The views of a scene show one set of named points, each view turned or mirrored, and shifted as a whole, with a little noise and some points left out.

Scene 1
View 1
Q756: [-25.8   8.0  -5.2   8.0 -10.0  -3.2   8.2   2.4  -3.6   3.6   4.3 -28.0
  11.1  -4.4   5.7  19.3 -18.6   0.9  22.4  -1.3]
Q777: [  5.4  -5.6 -13.8   5.9 -12.4   4.8  -8.5  -4.4  -9.1  -1.4  -8.2 -20.1
   1.9 -10.3   9.0  -4.4  -8.0   8.1   9.8 -20.4]
Q31: [ 11.6 -21.4 -16.3  -7.5  -1.0   7.3  -9.8   0.5 -10.1   3.8  -2.3 -17.2
  22.1  -6.5   2.3 -20.3  -5.2   1.5   2.9   2.6]
Q433: [ -6.7 -12.8  -8.4   0.6  -6.2   3.4   1.0   1.2  -6.9   3.7  -1.7 -24.0
  27.5  -3.5   2.7  -7.8 -11.7   0.9   9.7   5.7]
Q55: [-12.1  18.4 -12.8  -0.2   2.6  -8.3 -13.7  12.5  -2.7   2.2   3.7 -22.6
  10.3   6.6   7.2   0.9  -8.4   1.9   9.7   3.6]
Q652: [-22.2  19.6  -2.5  22.1 -17.4  -4.3  -1.0   2.9  -2.7  -4.2  -8.8 -29.6
   8.6   0.4  14.1  11.2 -17.1  12.8  12.8 -17.4]
Q119: [ -1.2 -31.1  -0.1  18.6 -27.8  15.4  13.4 -13.6  -9.9  -4.2 -20.5 -31.0
  37.9 -12.3   8.5 -15.0 -16.8  15.4   3.0 -14.1]
Q893: [-14.3  24.0  -2.2  25.9 -16.4  -7.0 -11.4   8.8  -1.5  -8.4 -19.4 -30.1
  24.2  11.5  17.2 -12.0 -11.2  20.7  -4.0 -14.8]
Q692: [-41.2  34.6   5.4  33.3 -22.2 -11.1   7.1   7.1   1.2  -7.2 -10.4 -37.2
  14.7   5.9  17.1  22.5 -22.8  14.0  16.8 -15.7]
Q54: [-10.0  22.4 -16.2  -6.1   7.4 -10.4 -15.6  14.2  -2.8   4.3  10.3 -18.7
   0.6   4.8   5.8   5.7  -6.3  -2.8  14.3   4.5]
Q299: [ 17.9  -7.3 -24.0 -13.5   4.6   2.3 -22.2   3.9  -9.2   4.0   0.4 -11.9
   1.4  -6.1   4.7 -18.6   0.5   0.2   4.8  -4.1]
Q689: [-22.0  29.7 -14.1  -9.0  11.6 -14.0 -14.2  18.8  -1.2   7.3  16.4 -19.5
   1.4   7.8   3.7  13.9  -8.6  -7.8  20.4  14.4]
Q84: [ -9.5  -6.4  -9.9   0.6  -8.0   2.8   2.6  -0.5  -7.4   4.4   0.7 -23.2
  12.0  -7.8   4.8   4.2 -13.1   0.5  16.7  -2.9]
View 2
Q55: [  1.7  -4.6  11.2 -15.6 -10.8   3.3   2.4  13.1  -1.7   6.4  15.8  18.7
   6.6   0.0   3.1  12.9  15.8   3.0   3.5  -3.9]
Q756: [ -2.8 -21.5   1.0  -8.6  -5.9  17.3  13.9   5.0   1.4   6.1  13.1  13.1
  11.1 -11.0 -12.6  25.4  -3.1  -6.1   2.4   1.3]
Q119: [ -1.0  -3.0   0.4  21.0  -9.3  28.0  -5.5   4.0   4.7  -4.6 -17.7  26.2
 -25.1   6.6   4.7  33.1 -23.8 -17.7 -33.3   0.5]
Q692: [-14.8 -26.8 -27.2   0.4   6.6  16.5  10.8   3.5 -21.9  14.4  24.0  -5.0
  12.1  -6.9   3.0  27.5  -3.4 -25.3  10.5  -6.6]
Q84: [  2.8  -7.2   9.9  -2.8 -10.2  18.1   3.6   7.6   5.4   3.3   2.4  22.8
  -2.6  -1.9  -4.1  22.3  -5.3  -3.9 -11.6   2.1]
Q689: [  0.3 -14.3  14.4 -27.9 -12.0  -1.5  11.4  14.0   1.7   6.8  25.2  14.5
  23.6  -7.7  -6.0  10.9  25.2  14.6  16.7  -3.8]
Q433: [  1.7  -6.5  12.7  -0.1 -16.5  15.0   1.8   8.4   9.6  -5.1  -4.8  26.5
  -7.0   0.9  -1.8  22.9   0.1   3.4 -16.9  -2.6]
Q652: [ -4.1 -12.4  -8.4  -2.9   3.8  17.4   4.8   7.2 -13.8  14.7  17.3   8.3
   4.7  -1.8   3.9  21.3  -4.0 -21.3   1.9  -0.6]
Q54: [  5.0  -3.2  18.4 -24.3 -10.1   2.9   4.5  15.0   1.1   9.9  20.6  19.2
  13.1  -2.0  -1.5   8.3  18.9   8.9   8.1  -0.7]
Q893: [ -6.4  -0.4 -13.2   6.3  -2.0   7.9  -9.9  12.5 -22.8  10.1  11.6   9.9
  -8.3  10.5  25.2  17.6   8.9 -18.6  -2.9 -11.5]
Q299: [ 16.5  17.0  35.5 -16.6 -13.0  10.7  -9.5  18.6   9.7   8.8   4.1  36.9
  -8.5   8.6   5.1   6.4   8.2   7.6 -12.8   6.5]
Q777: [ 10.7   6.7  17.7  -7.1  -0.9  21.6  -5.2  13.0  -0.3  15.3   6.0  26.3
  -8.6   4.4   2.6  16.3 -10.4 -11.9 -12.6   9.6]
View 3
Q689: [  4.5  12.1  -2.0  19.2 -10.8  10.4 -12.4  15.0   0.8  21.9  13.7   6.1
  31.5  -8.6   9.1  -0.7   5.4  10.9  15.9 -40.7]
Q652: [-15.7  19.9  -7.9  25.8  -5.7  23.1  16.7  -5.4  -2.5  12.6 -13.9   5.2
  12.9   2.2   4.3  -4.4   4.9  -7.4  10.7  -5.7]
Q119: [-27.6  13.2 -25.5   1.0  15.8  -1.0  13.3 -29.0  -3.9 -28.8 -26.1 -12.2
 -13.7  13.0   0.1 -19.0   0.1  -8.9  -7.4  -1.8]
Q31: [ -5.6  13.5 -20.5 -13.4  12.7  -9.5 -18.6 -20.4  -3.0 -21.3  -3.4  -4.3
  -1.0  -7.9  12.3  -8.0   4.9   7.0   4.9 -23.0]
Q84: [-10.2  13.1 -17.3  11.2   5.5   3.6   1.0  -9.2  -1.9  -7.8  -9.8  -1.4
   4.6   1.8   9.7 -12.1   1.9   1.0   4.7 -21.5]
Q55: [ -4.2  14.9  -4.7   7.2  -5.6   9.2  -8.1  -0.8  -1.4  10.7   4.0   3.6
  20.5  -8.9   8.7  -0.6   4.4   5.2  12.6 -23.9]
Q54: [  2.7  16.8  -4.4  10.6  -5.2   8.7 -13.4   4.8  -0.2  13.5   6.9   7.8
  22.5 -13.3  13.5  -0.1   6.8   9.3  17.8 -30.8]
Q692: [-23.5  16.8  -3.7  39.2 -15.4  32.3  31.2   3.1  -1.2  24.9 -14.9   0.8
  20.0  11.4  -6.5  -5.5   0.0 -12.5   7.1  -2.1]
Q777: [ -3.5  23.9 -18.1   9.9   9.8   9.7  -3.9 -16.0  -2.9  -4.8 -16.8  12.8
  -3.7 -11.9  24.4  -7.4   8.7  -1.6  18.1 -12.7]
Q433: [-11.3   8.4 -17.5   2.5   6.0  -4.1  -3.9 -10.0  -1.9 -14.6  -4.8  -7.9
   5.8   4.0   5.5 -12.6   1.5   3.0   0.3 -24.6]
Q756: [ -8.2  10.7 -12.5  34.8  -2.0  11.3  10.1  10.8   1.0   9.3  -5.4   0.7
  17.7   9.5   9.0 -14.6   3.1   2.0   6.1 -34.3]
Q893: [-21.4  20.4   0.3  -0.7 -10.9  22.2  11.4 -18.9  -3.6   9.1  -8.7  -2.7
  13.3  -5.8  -7.8   6.2   2.4  -8.5   8.7  11.6]
View 4
Q31: [ 12.7  23.9  -2.5  17.1   1.0 -10.7  17.5 -13.5  26.1 -11.0  19.2  12.5
   0.0  -5.1 -12.5  22.8 -31.3  14.6   6.7 -17.6]
Q689: [ -5.8  -0.3  11.8  16.3   2.5 -13.2  -5.3  -3.5  -6.0   6.6  36.0  20.4
  18.5  13.3  -2.1  32.6  -1.6   2.4  23.0  20.2]
Q84: [  4.5   8.0  -0.9  15.1   7.8 -13.0   0.4  -1.9   2.7  -2.0  21.0   8.3
   0.8  -4.4   1.0  14.1 -32.8   7.0   9.5  -9.4]
Q299: [ 10.3  21.2   0.2  32.5  -1.9  -2.9  14.4 -17.6  35.9  -6.0  23.4   4.6
   5.2   1.5 -20.0  22.0 -15.0   7.8   4.1  -6.7]
Q55: [  6.2   8.5   8.5  19.5  -2.1 -14.4   0.3  -6.6   0.4   5.5  26.1  16.9
   9.1   2.5  -5.8  22.6  -7.6   0.0   8.5  10.1]
Q756: [ -5.4  -3.1   4.3  12.7  11.1 -14.8 -12.7   5.4 -15.2   3.5  27.7   9.6
   7.8   1.4   8.1  16.3 -28.6   3.0  17.4   4.0]
Q433: [  4.8  15.7  -2.4   6.4   8.3 -15.4   8.9  -3.5   8.2  -8.7  19.3  13.7
   1.8  -4.9  -0.8  22.6 -40.5  15.5  14.5 -15.9]
Q652: [  6.8  -1.6   4.0  21.3   2.0 -16.2 -17.5   4.3 -18.5  10.7  20.4   5.1
  -0.1  -7.3   9.1   0.4 -21.7 -10.2  -1.1   3.9]
Q54: [  1.4   6.8   9.7  24.9  -1.7 -10.0  -1.0  -8.7   4.6   6.1  31.6  15.0
  14.0   9.0  -8.8  26.7  -0.7   0.3  12.8  16.2]

Which points are out of place in each view (at most two, in the order of its rows)? Write none if all are in place.
view 1 | Q84
view 2 | none
view 3 | Q777, Q756
view 4 | Q689, Q433
